Each row is a point on a tangle of strands that fork, close into loops and nearly touch. The rows are in no order.
Points whose rows are less than 32.2 apart are linked; no others are. Some points are linked to none.
j734: [ -8,  -8,  -6, -18,  21,  -3,   0,  31,   0,   0,   8, -15,  -7,   8,  11,
 -23,   8, -30,  -1,  -7,  -6, -22]
j543: [  0,   7,   5,   5,  26,   8,   8,  23, -14,  -3,  26, -19,  -4,   1,   5,
  -7,  -9, -16,  17,  -1,   1, -12]
j371: [ 13,  15,  -1,  10,  -3,  -7,  -6, -20,  -1,  16,  -9,  -2, -19, -16,  12,
 -17,  11,  22, -20,  -3,   6,  17]
j593: [ -4,  10,  -8,   7, -10,   5,   2,  -2,  11,  12,   5,  -8,  -7, -20,   6,
 -19,   2,   5, -21, -11,  30,   7]
j316: [-14,  -5, -18,   7, -16,  13,  -1,  18,   7,   8,  -1,  -6,  15, -13, -23,
   5,  -9,  -3, -13, -11,  41, -13]
j827: [ -3,  -4,  -9,   5,  -6,  15,  -5,   6,   0,  11, -11,  -4,  10,   3,  -6,
   9, -12,  11,   7,   1,  11,  -5]
j299: [  2,   2,  -8,  -3, -12,  -8,  -1,  -3,  12,   1,   0,   0, -10, -18,   5,
 -14,  20,   2, -31, -15,  17,  -1]
j113: [  4,  -1,  -2,   8,   5,  16,   3,   6,  -8,   5,  -1,  -9,  12,   3,  -2,
  16, -18,   3,  16,  -1,  10,  -9]
j513: [-11, -23,   1, -18, -10,  -3, -10, -14,   5, -10, -13,  34,  -3,  17,  -1,
  16,   6,  -5,  -3,  20, -41, -15]
j804: [ 11,  -8,   9,  -6,  10, -11,   4,  -2,  -7, -15, -10,   3,  -3,  12,  17,
   5,  10,  -5,   2,  -7, -30,   2]
j133: [ 16,  16,   6,  19,   3,  -7,  -2, -21,  -5,   9,  -7,  -2, -20, -16,  13,
 -14,   8,  23, -15,  -1,  -2,  21]
j249: [ 12,   7,  16,   6,  -4,  -5,   2, -19,  -1,  -8, -12,  10,  -5,  -1,   9,
   4,   4,  17,  -4,   6, -14,  17]
j856: [ 13,   0,  14,  -6,  20, -16,  10,   7, -11, -17,  11,  -6,   6,  14,   7,
   2,  11, -16,  20,  -8, -20,   0]
j782: [ 11,   5,  12,   4,   7,  -2,  13,   0,  -6, -10,  10,  -7,  12,   4,   7,
  10,  -5,   0,  20,  -3,   0,  11]
j395: [  2,  -4,  12, -10,  -3,   0,  13,  -5,  -1, -10,   0,   4,  19,  13, -13,
  20, -11,  -4,  24,  11,  -6,  -7]
j42: [-13, -16,  -3,  -8, -12,   8,  -4, -10,   2, -11,  -9,  18,   6,  13, -19,
  17,  -5,  -2,   8,  24, -26,  -7]
j231: [ 10,   5,  11,  -5,  23,  -8,  11,  11, -12, -12,  15, -13,   9,   8,   2,
   7,   2, -15,  24,  -4,  -7,  -7]
j239: [-12,  -1, -13,   8, -12,  12,   3,  15,  10,  11,   4,  -6,   8, -16,  -9,
  -2, -11,  -3, -13, -11,  43,  -7]
j883: [ 10,   1,  -4, -12,  -9, -26, -11, -15,   5,   9, -12,  14, -17,  -8,  13,
 -11,  33,  13, -35, -13,  -7,   5]
j101: [-13, -13,   0,  -4, -20,  -8,  -8, -22,   5, -15,   3,  37,  -6,   8, -18,
  19,   6,  -9,   3,  25, -36,   4]
j556: [  3,   9,  13,  -7,  22,   3,  10,   6, -12,   0,  16, -13,  25,   7, -17,
  24, -20,  -6,  36,  -1,  16, -19]
j921: [ -9,  -1,  -9,  -2,   6,   8,   2,  19,   6,   7,   7, -16,  -3,  -7,  13,
 -15,  -5, -12,  -4, -11,  14,  -5]
j701: [ 14,   6,  20,   7,   0, -16,   9, -14,  -1, -14,  -2,   4,  -1,   0,  12,
   4,   5,   8,   4,  -3, -13,  26]
j850: [ 11,  -4,   9,   1,   9, -12,  -1,  -6,  -7, -10, -10,   5, -11,   5,  19,
   0,  12,   2,  -7,  -8, -29,  11]
j459: [  3, -11,  -7, -11,   3,   9,  -5,   6,   0,   2, -16,  -1,   7,   8,   2,
  12,  -3,   0,   9,   0,  -6, -15]
j511: [ -9,  -7,  -8, -25,  21,   0,   0,  30,   4,   2,   9, -19,  -1,   2,   4,
 -14,   2, -31,   1,  -8,   2, -27]
j515: [  0,   3,   6,  -1,  20,  14,   4,  10, -15,   8,   9, -13,  20,   5, -19,
  26, -25,  -4,  28,   1,  20, -26]
j227: [  6,   2,   7,   9,  20,   2,   4,  20, -12,  -9,  20, -14,  -9,   5,  12,
 -14,   0, -16,  10,  -2, -10,  -4]
j384: [  5,   7,  11,   0,  11,   2,  12,   5, -12,  -2,  14, -11,  19,   4,  -6,
  21, -16,  -3,  30,  -2,  14,  -6]
j373: [ -7,  11,   3,  14, -18,   5,  -2, -26,   1,  -4,  -4,  17,   0,   2, -21,
   6,  -5,  21,  -6,  28,  -5,  21]
j90: [ -6, -10, -14, -24,  13,   4,   1,  27,   8,   8,   2, -15,   8,  -6,  -8,
   5,  -8, -24,   2, -13,  22, -36]
j223: [ 14,  -8,  12,  -3,  20, -18,   5,   8, -15, -18,   3,   1,  -3,  17,  15,
  -2,  16, -16,   7,  -9, -33,   0]
j370: [  1,   3,  16,   3, -15,  -3,   7, -18,   4, -13,  -4,  17,   8,   5, -10,
  10,  -7,   9,   9,  15,  -8,  15]
j242: [  6,   5,   6,   7,  -9,   2,  -3, -20,   1,  -1, -16,  13,  -3,   0,   5,
   4,   1,  23,  -6,  11, -10,  13]
j573: [ -9,  -6,   6,  -4, -12,   7,   6,  -8,   1, -11,  -2,   9,  15,  12, -21,
  18, -13,  -1,  16,  19, -14,  -2]
j137: [ 13,  -9,   8,   1,  20, -14,  -4,  15, -15, -12,   1,   0, -11,  19,  17,
 -13,  15, -20,   0, -10, -35,  -6]
j364: [ 12,   4,   6,  14,  11,   1,   8,   2,  -7,  -6,   7, -11,  -2,  -2,  14,
   0,  -3,  -1,  10,  -7,  -6,  11]
j963: [  0,   2,  -8,   7,   6,  12,   0,   8,  -1,   9,   3, -13,  -6,  -7,  14,
  -7,  -9,  -3,   3,  -8,   7,  -1]
j658: [ 16,  15,  18,  17,   0, -12,   9, -12,  -2,  -8,   3,  -1,  -2,  -8,  10,
   0,   1,  13,   5,  -2,  -3,  31]
j575: [-10,   9, -18,  10, -18,   8, -14, -12,   2,  16, -13,   3,   5,  -1, -21,
  -2,   2,  27, -13,   9,  25,  14]
j852: [ -8,  11,  -6,   9,  -4,   2,   2,   3,  10,  12,  10, -14, -11, -19,  13,
 -28,  -1,   2, -20,  -9,  23,  12]
j968: [  4,  -6,   0,   5,  13,  -3,  -3,  13,  -5,  -1,   3, -10, -16,   6,  19,
 -23,   9, -14,  -4,  -9, -19,   0]
j807: [  6,  15,  -1,  27,  -1,  12,   1,  -7,  -4,   9,   3,  -9,  -5, -15,  10,
  -3, -12,  16,   0,  -3,  18,  17]
j537: [  5,   7,  -2,  19,   2,  14,   1,  -1,  -2,  10,   1,  -8,  -1, -10,  10,
  -1, -12,  10,   3,  -4,  13,  10]
j873: [  1,  -4,  -5,   2,   5,  -5,  -5,   7,   1,   3,  -3,  -6, -17,  -3,  20,
 -19,  13,  -5, -13, -12, -10,   6]
j972: [  7,  11,   5,  22,  10,   3,   3,   4,  -6,   0,  12, -13, -14,  -7,  17,
 -15,  -5,   1,  -2,  -5,  -2,  15]
j21: [  7,   1,  -3,  -4,   0, -18, -10, -13,   0,   8, -14,  10, -20,  -4,  20,
 -14,  25,   9, -27, -14, -17,   9]
j831: [ 12,   0,  -8,  -8, -17, -20,  -5, -13,   7,   2,  -3,  11, -13, -14,   3,
  -5,  33,  13, -45,  -9,   7,  -4]
j509: [ -5,  -5,  11,  -8, -20,  -5,   6, -16,   7, -13,   2,  22,   9,  11, -18,
  14,  -6,  -5,  17,  18, -17,   9]
j333: [-16,  11, -13,   9, -15,   9, -11, -25,  -2,   6, -10,  15,  -2,   2, -21,
   1,  -2,  27, -11,  28,   0,  17]
j277: [-19, -16, -25, -13, -15,  -4, -14,  10,  11, -17, -11,  13,  14,   3, -28,
  24,  26,   5, -30,   8,  -1, -20]
j692: [ -1,   8,  14,  10, -20,  -1,   2, -24,   4, -10,  -2,  19,   4,   2, -14,
   7,  -6,  16,   2,  20,  -4,  22]
j912: [ -3,   0, -12,   8, -12,  12,  -8,  -1,   5,  13, -12,  -1,   4,  -4,  -2,
   1,  -3,  14,  -4,  -3,  19,   3]
j66: [  6,   4,   8,   7,   6,   8,  11,   4, -10,  -3,   6,  -9,  15,   4,   0,
  17, -15,   2,  21,   0,   8,  -1]
j429: [  9,  11,  -3,  12,  -8,   6,  -8, -18,   1,  14, -12,   2,  -7,  -9,   3,
  -8,   3,  25, -12,   4,  11,  14]
j483: [ -9,  -8, -11, -29,  18,   0,   5,  30,   9,   3,   8, -18,   5,  -5,  -5,
  -2,  -2, -31,  -1, -12,  14, -35]
j45: [-16,  -8, -20,   2, -14,  10,  -6,  21,   8,   9,  -6,  -6,  19,  -5, -29,
  11,  -6,  -2,  -7,  -7,  34, -15]
j979: [ -3,  -5,  17, -19,  -7,  -4,  10, -10,   4,  -7,   6,   9,  23,  17, -21,
  15, -15,  -9,  35,  13,  -2,  -5]
j273: [-10,  -4, -13,  -5,  -2,  10,   3,  20,   8,   8,   5, -13,   5, -13,   0,
  -5, -10, -11,  -5, -14,  30, -13]
j691: [ 18,  17,  14,  20,   1,  -8,   2, -21,  -4,   1,  -2,  -2, -11, -14,  11,
  -6,   4,  21,  -9,  -1,  -3,  27]
j308: [ 11,   3,  -8,  -1, -17, -12,  -1, -11,   9,  -3,   3,   7, -14, -20,  -1,
  -6,  28,  11, -46,  -8,  14,  -5]
j987: [-20,   9, -22,   5, -16,   8, -13, -17,   2,  11, -13,   9,   5,   4, -25,
  -1,   3,  29, -13,  20,  10,  15]
j517: [ -6,  -9, -15, -16,   6,   8,  -4,  26,   7,  14,  -1, -13,  12,  -5, -14,
   9, -16, -15,   8, -10,  28, -30]
j751: [  9,  -1,   5,   1,   5, -11,  -6, -11,  -4,  -1, -15,   9, -16,   1,  22,
  -6,  16,  10, -14, -10, -28,  10]
j522: [ -9,   6,   0,   8,   4,   0,  -1,  12,   7,   6,  12, -15, -16,  -9,  18,
 -36,   3,  -4, -17,  -7,   8,  11]
j369: [  1,  10,  -6,  12, -13,   9,  -9, -17,  -1,  13, -16,   6,  -2,  -5,  -6,
  -3,   0,  30, -10,  13,  15,  13]
j103: [ -2,  -1,  -8,  -3,  -4,  -6,  -4,   3,  11,   3,  -2,  -5, -12, -11,  15,
 -19,  17,  -5, -20, -17,   5,   4]
j471: [  2,  -4,  20, -24, -12, -13,  10, -17,   7,  -8,   2,  21,  11,  14,  -3,
   4,  -6, -10,  31,   8, -15,  13]
j642: [ -8, -16,   4,  -9, -15,  -6,  -9, -20,   5, -13,  -7,  41,  -8,  13,  -5,
  15,   6,  -4,  -4,  21, -39,  -4]
j445: [  4,   7,   5,   4,  23,   6,  10,  15, -13,  -3,  21, -19,   7,   0,   4,
   6, -11, -12,  23,  -5,   3, -12]
j49: [ -1,  -7,  18, -28, -10, -12,  10, -15,   7,  -6,   5,  18,  15,  17, -11,
   9,  -7, -16,  39,  11, -12,   2]
j60: [-11,  -9, -17,  -5,  -2,  12,  -7,  21,   2,  17,  -6, -10,  15,  -2, -22,
  11, -18,  -5,   7,  -8,  31, -20]
j139: [ -9,  -5,  -6,  -7,  12,   1,  -1,  27,   2,   2,  10, -16, -11,   3,  15,
 -25,   2, -19,  -4,  -8,   0,  -8]
j855: [ -5,  -3,  -4,  -6,  19,  18,  -5,  16, -11,  18,   0, -14,  16,   4, -22,
  20, -28,  -4,  21,  -1,  24, -31]
j505: [ -2,   6,   2,  15,   7,   4,  -1,  10,   1,   4,  13, -16, -17,  -7,  19,
 -29,  -2,  -2,  -8,  -6,   0,  12]
j795: [  8,  -7,   6,   2,  21,  -3,   0,  22, -13,  -8,  10,  -9, -13,  13,  16,
 -18,   8, -21,   5,  -5, -22,  -9]
j300: [-18, -21,  -9, -19, -10,   3, -14,  -6,   6,  -5, -14,  24,   1,  18, -10,
  15,   3,  -2,   0,  21, -31, -17]
j647: [ -9,  -5,   6,   0, -22,  -6,  -1, -22,   8, -16,   0,  30,  -1,   7, -19,
  13,   1,  -2,   5,  24, -26,  10]
j992: [  0,   2,  -9,   5,  -8,   7,  -6,  -1,   7,  11,  -6,  -4,  -4, -12,   8,
 -10,   3,   6, -10, -11,  20,   4]

A fork is a point with three links, a tip a point with one. Leave the first point through the second and follow the links. Name the first fork or tip that comes.
j21, j883 => j795
j642, j513 => j573
j429, j369 => j509
j992, j593 => j66
j395, j979 => j471

How many points has the smallest loop of links through each point below? Write 0 if it is on no loop.
j850 => 14
j593 => 12
j734 => 12
j573 => 8
j231 => 8
